The views of a scene show one set of named points, each view turned or mirrored, shifted and resized as a whole, with a little noise and some points left out.

Scene 1
View 1
q_7: [ -9  -1   3  21  14  14 -21  14 -10   0  -8  -6 -16  10  -6 -22  23   6
  -7 -36   0  20  49   1  16  20 -25  28  20  -4   1  24 -12   4  46 -25
   8  18  -5  -2 -35  25]
q_705: [  5  -8  25  13   5  15  -4 -10  -4  -3  -5  14  -3  -9  -9 -22   5  14
   5  -7  -4  23  19   4   9  27 -24  -3  16 -17   3  -6 -12  12  19 -14
 -11  -2 -19   5 -22   2]
q_839: [ 21  -5  28  -1  13  -5 -22  14  11   1  15   0   6 -17  -2 -16   9  15
 -25 -23  20  27  26   6   7  46  -1  32   6   0  -2   3 -41  -3  22  -7
 -13   5 -12 -23 -34  11]
q_189: [ 34 -19  24   4  17   1  -9  -9   4  14  14   3  20 -15  -7 -13  -5   1
 -12   0   3  18  -9  15  16  35 -14   4   8  36   3 -14 -36  24   5 -15
 -40  -3   3 -13  -1 -13]
q_2: [ 26 -14  10  18   9   9   2 -28   5   7   3  14  14 -12  -4 -17  18  -4
  -6   8  -5  25   3  -3   6  34 -10   2  21  20  -7  -3 -24  28  11 -20
 -27   4  -3   4 -13 -19]
q_864: [  7  18  19   8  21   9 -11   7  -1 -18   0  -4 -16 -22   0 -24  41   0
 -17 -26  -8  24  56 -36   7  31   8  42  27 -29  -4  36  -1 -11  34 -18
  24  22 -19   8 -54  26]
q_937: [  1   5  16  21   7  22  -1 -13  -9 -11 -10  10 -11 -12  -6 -28  21   8
   7 -14 -13  23  38 -14   2  24 -18   5  27 -32  -1  12   3   8  27 -21
   9   8 -20  14 -36   8]
q_402: [ 35  -1  38  -7  25   4  -7   4  -5  -1   8  -5   0 -24 -13 -11   7   2
 -17   3  -7  10  -2 -14  22  25   4  17   9  18  14  -5 -18   4   3  -8
 -16   6  -2  -8  -9  12]
q_988: [ 14  12  20  18  19  26   5  -1 -34  -6 -17  -5 -18  -5 -21 -20  11  -3
   7  -2 -30   2  15 -26  21  -1 -13   3  26  -1  23   1  13   8  18 -20
   5  14   5  11  -7  25]
q_709: [ 21   5   5  19  21  15 -10   5  -5   1   9  -7  14 -24  -6 -38  -4  -1
  -4 -31  -4  23  32   3   6  38 -25  13  20  -8  -2   8 -18   6  25 -23
  -8   7  -1  -9 -27  -1]
q_852: [ 27 -12  17   8  15   0 -10  -8   7   8   7   5  10  -9  -4 -11  21   0
 -21  -1   4  23   8  -1  11  35   0  21  15  28  -2   3 -35  19  15 -17
 -24   9   2  -8 -17  -5]
q_821: [  6   0  22  11  15   8 -14   8 -15  -1  -9  -3 -21   8 -13  -7  26   6
 -12 -13  -4  12  25 -13  20  14  -3  26  17  12  12  11 -13   5  26 -15
   0  16   0  -4 -20  29]
q_687: [ 45   3  33   8   9  -2  -8   2 -17   5   3   4  -4  -4 -18  -1  14  11
 -27  12   7   9  -4 -16  11  25  22  18  12  28  21 -17 -35   7   1  -3
 -23   6  17 -24  -4  20]
q_282: [ 24   4  35  -3  25   6 -15  18 -18  -1   1 -12 -12  -8 -17  -7   8   2
 -18  -8  -6   4   9 -15  28  14   3  26   9  21  20   1 -15  -3  15 -10
  -8  13   7 -11 -10  30]
q_266: [ 15  29  28  13  21  26   0  11 -31 -19 -10  -8 -18 -25 -19 -33   4   5
   5 -17 -26   8  37 -35   9  14  -5  11  25 -39  22   8  17 -13  20 -14
  21  14  -8   8 -31  34]
q_664: [  3 -14  50 -20  25   0 -14  -1  13  -8   2   1 -14 -20  -4  -2  24   6
 -11  -2  -8  15  11 -12  31  22  -1  25   7   6   3  11  -6  -1  14  -8
  -3   7 -32  13 -26  14]
q_544: [ 25   1  17  27   3  19   9 -24 -26  -1 -14  14  -6  -1 -18 -14  12   6
   3  17 -15  12   2 -17   4  13  -6 -10  26   6  16 -17  -8  20   6 -15
 -17   5   8   4  -4   4]
q_725: [  9  -5   3  29   0  11  -8 -12 -10   3  -8  12  -6   9  -8 -17  27   7
 -10  -7   4  23  28  -3   2  26  -9  13  25   5   1   4 -26  19  27 -20
 -10  10   3  -5 -23   6]
q_436: [ -9 -15  25   0  21   8 -21   9   5   0  -3  -4 -13  -1  -4 -10  22   4
  -7 -23  -3  17  29   4  28  20 -23  27  12  10  -1  18 -10   6  34 -21
  -1  13 -19   6 -26  17]
q_533: [ 11  -3  25   6  22  15 -14  16 -14   2  -1  -9  -2 -10 -14 -23 -10   6
  -1 -22  -6  10  17   8  23  20 -28   8  10   4  14  -4 -11   4  22 -17
  -7   6  -3  -9 -10  19]
q_226: [  8   3  18  15  14  11 -17  12 -12   0  -4  -4  -9  -2 -11 -20   9   8
 -10 -23   2  16  32  -2  14  24 -13  22  16   0   8   7 -17   1  29 -17
  -2  12  -2 -11 -23  23]
View 2
q_226: [  6  13   8  -1   2 -25 -47  -4  -6  18  -6  -8 -15   2 -21 -12  -4   2
 -19 -17  -2 -27  -9 -16  -4  -4  16  12  -1  -7  16   6  -1  16  -1  -3
  -5   1  -7 -10 -17 -13]
q_937: [ 23  10  25 -10   8 -16 -10  -3   2  26 -10 -16 -32  15 -26  -5   2  -5
 -25 -42  11 -17  -6   4 -13 -14  10  18  19 -39  41   4  -2   6  18   0
  11  10   2  -9   5  -6]
q_821: [ 11  -1  10   9  -5 -17 -49   9  -9  25 -15 -22  -9  -7 -11 -19   3  -5
 -24  -9  -2 -21 -11  -6   2 -11   6   8  -3  -3  12   1  -6  21  -1   2
  -1   2 -14  -8  -7 -23]
q_189: [ -6  11  15   0  18 -17 -29 -34  16   5 -14 -13   8  21 -16  -9  38  -1
  13  17  -3 -39  10 -11 -22  24  14 -14 -18  43   1   6   0  35  23   4
 -18  51  15 -22 -27  -6]
q_266: [  5  -4  22   0  16 -23 -11   6 -12  22   4 -16 -23  12  -1  12 -17  -4
 -33 -39 -31  -7  -7  -5   7 -31  14  28  22 -40  33  -4  -1 -11  -6 -36
  27  -2 -11   1  -2 -12]
q_533: [-15  17  13   4  11 -29 -30 -23   1  11  -9  -5 -10  -2 -18   6  11   2
 -13 -14 -30 -28 -13 -24 -12   6  13  14  -3  -3   0   2  -7  23   1 -16
  -4  17  -4  -6 -31 -15]
q_402: [ -2  -1  10   7  21 -17 -34  -5   2   4   0 -30   9  16  12 -10  19  -6
  -6  12 -21 -26  14  -7  -7   0   9  -3  -7  25   2  -2  -5  18  11 -19
   3  30   0  -8 -18 -11]
q_2: [ 13  -3  24 -11  10  -9 -19 -19  20  18 -22 -15  -4  25 -26 -10  38  -6
   9   7  14 -19  11  11 -21  14   7  -5  -5  20  22   9   0  27  26  12
  -6  49  19 -25   0  -2]
q_839: [ 10  31  -3  -4  15 -24 -54 -10  -2  -1  11 -14  -6  31 -16 -26   0   4
  -8  -9  12 -45  19 -21  -8   6  28  -9 -11  20  14   9   2  13  17  -6
 -12   9   7 -12 -34   5]
q_705: [  9  15  25   2  12 -17  -3 -22   4  15 -12 -17 -22  17 -20  -5  16  -5
 -16 -32   9 -38  -5 -11 -22  -2  18   3   8 -10  28   5   4  20  27   4
  -3  26   3  -9  -8 -10]
q_725: [ 13  -2  18  -4  -6 -17 -36  -4   4  29 -24  -4 -17   8 -35 -17   8  -2
  -8 -13  23 -23  -7   2  -5  -2  16   1  -5   4  30   9   6  18   8  18
  -8  18   3 -22   1 -13]
q_664: [ 18  21   7   8  17 -11 -30   6  -3   2   6 -58   0   9  23 -28  17 -13
 -28  -8  -5 -34  10  -9 -19  -4   0   2   7  -2   0  -5 -19  30  33  -9
   4  14 -10   6 -13  -9]
q_436: [ 15  28   6  -2  -4 -18 -51   5  -2  16  -8 -27 -14  -7 -21 -24  11  -5
 -26 -17   4 -25 -10 -11 -20   5   0  18   3 -20   3   4 -18  32  16   7
  -8   1  -8  -4 -15  -9]
q_864: [ 37  16   0 -18   6 -17 -52  33  -7  22  14 -28 -23  21 -14 -26 -21  -4
 -34 -26  11  -1  12  10   3 -23   4  26  18 -40  35   5 -11  -9   4 -17
  21 -25  -4  -3   4   9]
q_687: [ -4 -23  11  19  12 -17 -42  -5  -4  14 -10 -20  15  16  12 -16  10  -2
   1  21  -9 -32  12  -7  14  -8  24 -21 -20  54  10  -3  13  16   2  -6
  -5  30  -4 -19 -12 -23]
q_282: [ -4  -5   6  13  10 -21 -51   5  -9  13  -4 -27   5  -1   9 -12   5  -4
 -15   8 -27 -24  -1 -13   5  -8   9   2  -9  16  -2  -4  -9  18  -5 -18
   0  12 -12  -6 -19 -22]
q_709: [  3  24  13 -18  14 -27 -35 -17  10  12  -1   5 -18  26 -42   2   4   7
  -3 -19  -4 -19   3  -9 -16  10  17  16   4 -11  22  13  -1   8   6 -12
   0  16  16 -16 -24   8]
View 3
q_821: [  7  14 -56  -2 -21 -14  34  51 -12   9  17  -7  21 -20   7 -10 -12  25
   7 -21 -10 -20   4  14   9  23  50   6 -23 -14 -20  -7  16  -8  -5 -10
  15 -13   5  -4  11   9]
q_864: [-16  -4 -38 -15 -28   1   5  43 -14  43  59   8  27 -46  -8  -7   4  27
 -49 -37 -18 -33 -14   8  23  32  40 -30 -34  10 -29 -37  30  -1 -22   5
  26 -10 -34  -2  20   3]
q_988: [  0  13 -34   5 -16 -11   9  76  -5  18  -8   7  43 -24  29  -5 -13  40
  31 -35 -12   0   6   7  17  -1  52  11 -38   3 -13   6 -16 -18  -3  13
   5 -37  -8  -8  14  -5]
q_436: [  9   1 -57   6 -26 -11  37  38 -29  10  23 -25  11 -27 -14   7  -8  28
  -1 -17   3 -16 -23   0  -5  43  49   0 -29  -7 -24 -11  26  -6 -16 -17
  13 -13   7 -23  -3   3]
q_687: [ 22  31 -43  16   1 -22  21  46 -20   3  -9 -10  11   2  14 -40   0   5
  23 -15   8 -35  29  40   3 -14  16  14  12 -24  -1   5  -9  12  21  -8
  41   9  27  24   8   9]
q_544: [ 15  13 -29  35 -13  -7   3  63 -21  17 -29  -7  26 -24  21 -10 -11  43
  22 -11  -4  14  21  29  18 -32  28  20  -3 -20  -8  10 -21 -20  17 -14
  13 -23  -6   5  13  -4]
q_189: [ 37   7 -29  40  -4   0   8  29 -49   1 -34 -41 -18 -11  10 -21   4  29
  27   7  34 -13   5  16  -2 -16   0  27  11 -20  14   6  -8   6  -2 -37
  35   3  35  -8 -18   0]
q_266: [-25   7 -11 -22  -9  -6   0  67  -2  53  -1  22  54 -46  23 -11  -4  42
  -3 -54 -17 -21   2   0  19  18  44 -10 -46  17 -15 -12   4  -8  -6  27
  18 -26 -29 -12  16   4]
q_664: [  1   9 -47  20 -13 -26  17  42 -47  22  12 -22  21 -24 -31   1   6  18
   7 -31  18 -20 -26  15 -27  32  34  -9 -15   6 -24  -5  10   9  13  -6
  24  -4   3 -18 -11  -9]
q_226: [  8   7 -36  -9 -14  -1  31  40 -12  20   0 -14  10 -30  14 -14 -10  35
  -2 -17  -8 -27   5   3  15  26  38   9 -24 -14  -8 -11  26  -6 -14 -15
  19  -8   8  -9   4  17]
q_402: [ 11  16 -36  17  -1 -19   5  47 -33  11  -7 -13  11 -10   3 -24   7  13
  24 -26  22 -30   3  19  -9   1  15   4  -6   1   0   3 -11  16   7  -3
  35   0  20  -2  -6  -3]
q_705: [  5  -1 -19  23 -13   4  12  42 -36  41 -31 -22  16 -47  -1   1  -6  53
  -4 -11   5   5  -2   8   8   7  26  13 -11 -15  -9  -4  13 -16   6 -27
  16 -14 -10 -14  -5   6]
q_839: [ 14   6 -25   0  -3   1  21  19 -35  32  -7 -28 -11 -30  -4 -27   4  24
 -19 -10  15 -45   6  13   3  23   6   2   1 -19   4 -18  32  14  -4 -29
  45  20  17  -2 -10  21]
q_7: [  6   0 -48 -17 -27   6  41  39  -7  19  24 -13   7 -36  10  -7 -13  37
 -19 -15 -15 -28  -2  -7  24  41  51   0 -33 -16 -18 -21  44 -13 -33 -19
  15 -14   1 -12   8  19]
q_533: [  9   7 -25  -3  -8  -1  24  42 -21  21 -30 -20  13 -28  19 -12  -8  38
  23 -20  10 -22  -2  -9   4  24  32  15 -29  -8   3  -1  12  -4 -13 -11
  17 -15  20 -23 -11  12]
q_282: [  8  23 -45  -4  -4 -22  25  52 -15   5   1  -9  19  -5  14 -25  -4  12
  29 -31   6 -38   7  13  -4  17  35   5 -22  -4  -6  -1  -2  11   0   5
  29  -6  26  -2   3   8]
q_852: [ 28   5 -46  34 -19  -2  11  32 -39  -1   9 -30 -13 -14   0 -18   2  20
  -2   3  16 -20   4  22  10  -7  13  10   7 -20   1  -8   2   3  -8 -30
  35   3  18   4  -2   0]
q_709: [ 11 -11 -14   4 -14  22  -1  35 -25  30 -11 -18  -7 -41  24 -15   0  47
 -14 -11   9 -24   0  -9  29   8  13   7 -23  -4  11 -22  17  -3 -35 -21
  29 -10   4 -18  -3   9]
View 4
q_282: [ 16  24  12  -1  13  -3   1  13  -6 -13  16 -13  18  -5  -4   4  -9 -21
  11 -10   5 -11   7   7   2  -8 -15   3  19   2 -14  18 -19 -12  -7  -6
   4  13  -2 -11 -11 -17]
q_864: [ 28  36  -3 -14  10  17  19   2   7 -20  25   9  32   7  -2  11 -18 -25
   0   4 -11  11   6 -18  27  19  19   2  21  -2   1  24  -6  23  15   2
  -2  10 -34   9  -2 -23]
q_705: [  0  21  -4   9   3  -7  12  -3  -6   5  10  -2  -5   3 -21   3   0 -11
  14  15 -14   1   1  14  18   6  -6 -11  12   0   1  20  15   6  -1 -13
  -4   9 -10   8   0  -7]
q_725: [ 12  27  -6   1   2  -9  16   4 -16  -1  10  -1  13  17 -16   1  -7 -21
  26  20  -9   7  -4   2   9  -5  -1 -10   0  14  -4  15   4   3  10 -10
  -7  13  -2   8   2  -7]
q_821: [ 16  28   1 -11  13  -2   8  12  -9 -10  15  -2  21   7  -3   4 -12 -27
  19  15  -4  -1   8  -4  11   1   0  -3  14   8  -6  27  -9  -2  -4  -7
  -2  15  -2  -3   1 -22]
q_664: [ 14  13   3   1  16   1  23  23   5 -11  19  -6  -4 -13  -2  15 -11 -21
  16  11  -2  -6  10  11  13   8   0  -1  30 -18  -9  30  -1   7  -9  -5
   6   9  -9  -2  -6 -27]
q_709: [ 15  31   8   9  -2   0  17  -7 -14  -5  16  -9   9  11 -20   0  -2 -10
   6  -9 -16   7   0   9   9   4 -11  -8   6  -2   7  -1   8  12  23 -16
  10   9 -22   3  -2  -4]
q_189: [  8  12   5  24  -1 -17  27  18 -20   1   8 -25 -15  -1 -15   7  -1 -10
  31  -5   2  -7  -8  30  -9 -18 -23  -8   5  -9 -12  -1   5  -7  10 -16
   9   9   5   1 -11  -1]
q_402: [ 12  19   4  10   9  -5  13  18  -4  -9  13 -19   4  -8  -5  10  -8 -13
  14 -12   5 -11   0  17   2 -10 -13   3  20 -10 -19  15 -10  -5   0  -3
   3   8  -7   1 -15 -11]
q_544: [-12  29 -13   8   6 -14  -5   4 -12   8  -2 -15   6  11  -9   2  -5  -1
  20  11  -9 -10  -2  13   6 -14 -11  -5   8  12 -19  20   1  -9  -4   2
 -13   8   0  17  -6   0]
q_988: [ -9  39  -2  -8  17  -4 -22  -1 -11   0   4 -13  20   9   1   0  -8  -2
   1   6 -14 -12  16  -1  11   1 -11  -1  20   9  -7  26  -7  -9  -7   3
  -3   8  -8   7  -1 -16]
q_533: [  8  26  15   4   8  -4   2  -2 -11  -4  17 -10   5   0 -18  -1   2 -16
   6  -4 -11  -5   9  13   7   4 -21  -8  14  -1   5  12   0  -5  -2 -20
   9  13  -6 -10  -1 -14]
q_226: [ 19  29  10  -2   6   0   9   0  -9  -9  18  -1  17   6 -16  -1  -4 -23
  11   2  -7   3   5   2  11   2  -8  -5   8   7   3  15  -5   0   4 -15
   2  15  -9  -7  -1 -15]
q_266: [  4  43   2 -10  13  11 -18 -14   8  -8  14   1  28   2  -8   1  -6  -5
 -16 -10 -17  -4  13  -6  28  15   0   3  26   4  -3  29  -7   7  -3   5
  -7   8 -32   8  -4 -15]
q_839: [ 32  15  11  14  -3  -1  34   6  -1 -10  25  -2   5  -6 -27   6  -1 -28
  17 -10   4   7 -11  16  10  -2  -6  -6   7  -5  -3   6  -1   6  10 -18
   4  14 -14  -8 -12  -7]
q_2: [  1  20 -12  17   1 -15  26  16 -20   3   3 -17  -7  12  -8  10  -7  -5
  32  12  -8   0  -7  17  -2 -13  -6  -9   5  -2 -13   5  11   4  18  -5
   1   5  -3  19  -5  -3]
q_687: [ 16  17   2  12   5 -12  11  17  -5  -8   9 -15  13  -3 -11   6  -8 -22
  27 -12  15 -10 -11  18  -2 -27 -12   3   7   9 -30  15 -18 -16  -4  -1
 -10  13   5  -3 -20   1]
q_7: [ 27  33  12 -14   8   2  14  -2 -13 -13  25   6  25  12 -15  -3  -8 -32
  11  12 -11  12   9 -10  13  11  -1  -9   7   9  13  15  -4   7  10 -20
   6  17 -11  -9   7 -22]
q_937: [  3  33  -9  -2   7   2   7  -7  -3   0  10   5  13  12 -13   3  -5  -9
   6  18 -23   6   6  -3  25  15   7  -9  13   4   4  26  13  17   6  -4
  -7   7 -23  16   5 -14]
q_436: [ 18  23   9  -8  11  -2  19  12 -11  -9  22  -1   6   3  -7   5  -7 -26
  16  19 -10   2  13   1  10  11  -4  -9  18  -5   8  21   2   6   0 -19
  12  12  -4  -8   6 -29]
q_852: [ 17  16  -2  12   1 -11  31  19 -17  -8  13 -16   1   7  -8   9 -10 -19
  31   4   2   1  -7  14  -4 -14  -7  -6   6  -3 -14   5  -2   1  15  -9
   5  10   0   5  -8  -7]
View 5
q_687: [  6 -11  11   2   6   3  -4 -12  13  23  32   9 -35   8   4  15 -15   0
  -4   3  13  -8  -7   5   1  -1  -7  -5  19  12  18 -26  36  25   0   9
   0   9   4 -35  -6   3]
q_937: [ -3  11  11  14   8  10  14  13  -5   2   1  13  -5  -2 -23  -8  -1  11
 -22 -29  21 -30  -1   9 -13 -16  11   6   7  13 -29  13   3  10 -20   4
  -7 -12  31   2  13  38]
q_226: [ -8   6  -2  21   9   3   3  17   1  17  16  13  -9  -6 -13  -2  -3   7
 -18 -21  -2 -28   4  18 -10 -14  14   8  16   9  -2  -9  24  14 -13  -1
 -10   3  22 -18   1  15]
q_544: [ 12  -2  21   2  -9   6  15  -8   9   8  29  28 -18  11 -11   8 -10   4
   0   2  26  -8 -14  -5  12 -23  -8   3  -1  11  -1   2   9  22 -17   7
  -6  -8  16 -16   1  27]
q_189: [ 13 -11   1  19 -14 -15   7  -3   7  30  30  16 -20  23 -11   9 -22  18
  -8   8   0  -6   4  -3  24  -8  -5  18  15  14   4  -9  36   4   5   2
  18   5  -6 -11 -34   8]
q_664: [  5 -10  -3  35  17  -1 -18   9  -6  23  -5  14 -20   9  -2  13 -27  18
 -31 -10  30 -32   5  -6 -20  -1   4  -5  23   6 -15  -9  25   1 -13  13
   9   3  28  -9  -7  15]
q_852: [  5  -5   1  21  -4  -4  11  -3   9  27  18  10 -16  12 -13   9  -9  17
 -17  -4   9 -16   3   4   2  -2 -10   8  22  16  -1 -19  35  13   3  -2
  17  -3 -10  -7 -14  15]
q_2: [ 13  -4  10  16 -14  -4  21  -8   9  20  19  17 -12  20 -19   6 -10  18
 -11   0  19 -13  -1  -5  12 -10 -13  12  11  17 -12  -3  22  10   1  -1
  18 -11  -7   3 -13  27]
q_864: [-14   8   2  25  22  11   7   9   4   9 -14  -6  -4 -13 -14  -8  12  11
 -35 -45  29 -43   9  21 -44   4  18 -11  26  11 -27 -10  12  17  -3  -6
  -3   3  34  -8  29  30]
q_988: [  6   2  14  20  -3   3   9   5   8   5  16  35  -3  -6  -4   4  -7   3
  -2  -9  32 -26  -4   0  -8 -31  10  -4  -3  -1   1   1   1  23 -26   2
 -20   7  45 -26  15  23]
q_402: [  9 -14   8  20   4  -8  -6  -7  11  24  15  13 -24  10   1   9 -18  13
 -12  -4  23 -18   3  -2  -2  -1   5  -2  16   8   2 -14  27  11   2   6
   6  18  22 -26 -11   7]
q_266: [ -3   5  16  11  15   6   2   6   5  -1   3  12 -10 -11  -6 -11   5   2
 -12 -30  31 -31   0  14 -23 -15  33  -6   2   2 -16   9  -5  16 -13   5
 -24  18  63 -26  23  26]
q_533: [  0   2  -1  23   1  -9  -2  20  -1  18  20  23 -10   1 -11  -2 -14  11
 -13 -11  -1 -25   6  11   3 -20  20  15  10   6   0   1  21   5 -13   2
 -10  12  33 -20 -13  10]
q_821: [ -4   4  -2  25  11   9  -1  15   3  17  13  21  -8  -9  -5   8  -8   5
 -19 -15  11 -31   0  11 -18 -15   2  -3  17   5   4 -18  23  23 -22   0
 -10  -2  20 -22  11  16]
q_7: [-17  12 -10  30  11   7   8  28  -4  17   7  14   4 -16 -17  -5   3  10
 -28 -33  -6 -40   9  26 -24 -14  13   9  21   9  -6 -13  24  17 -19  -9
 -13  -3  18 -12  11  19]
q_705: [  3   5   8  10   4   4   4  13  -9  10  14  14 -16  11 -19  -2 -13  13
 -19 -13   9 -20  -2   4   6 -16  10  16   8  15 -19  14  13   1 -17  12
   0 -10  22  -2 -10  31]
q_725: [ -4   8   4  12   0  10  19   8   2  14  20  15  -8  -1 -20   2  -2   7
 -18 -15   3 -20  -4  13  -2 -14  -6   9  12  16  -6  -7  23  19 -16  -2
  -1 -17  -2  -5   5  28]
q_282: [  1  -8  -1  26   8  -3  -9   5  10  23  18  19 -18  -3   3  11 -15   5
 -10  -8  14 -26   3   7 -12  -9   9  -5  17   3  14 -22  28  19  -9   2
  -8  19  28 -35  -1   2]
q_839: [ -9  -3  -3  12  13  -3  -4  10  -1  25  16 -10 -25   6 -14  -2  -9  13
 -25 -21 -11 -20   8  20  -4   9  14  14  29  19  -6 -13  40   2   9   4
   7  10   6 -13 -17   8]

In a view up to two points have been moved. Name them for each view, in the order of its rows, or write none.
view 1 -> q_7, q_839
view 2 -> q_533, q_664
view 3 -> q_436
view 4 -> q_821
view 5 -> none
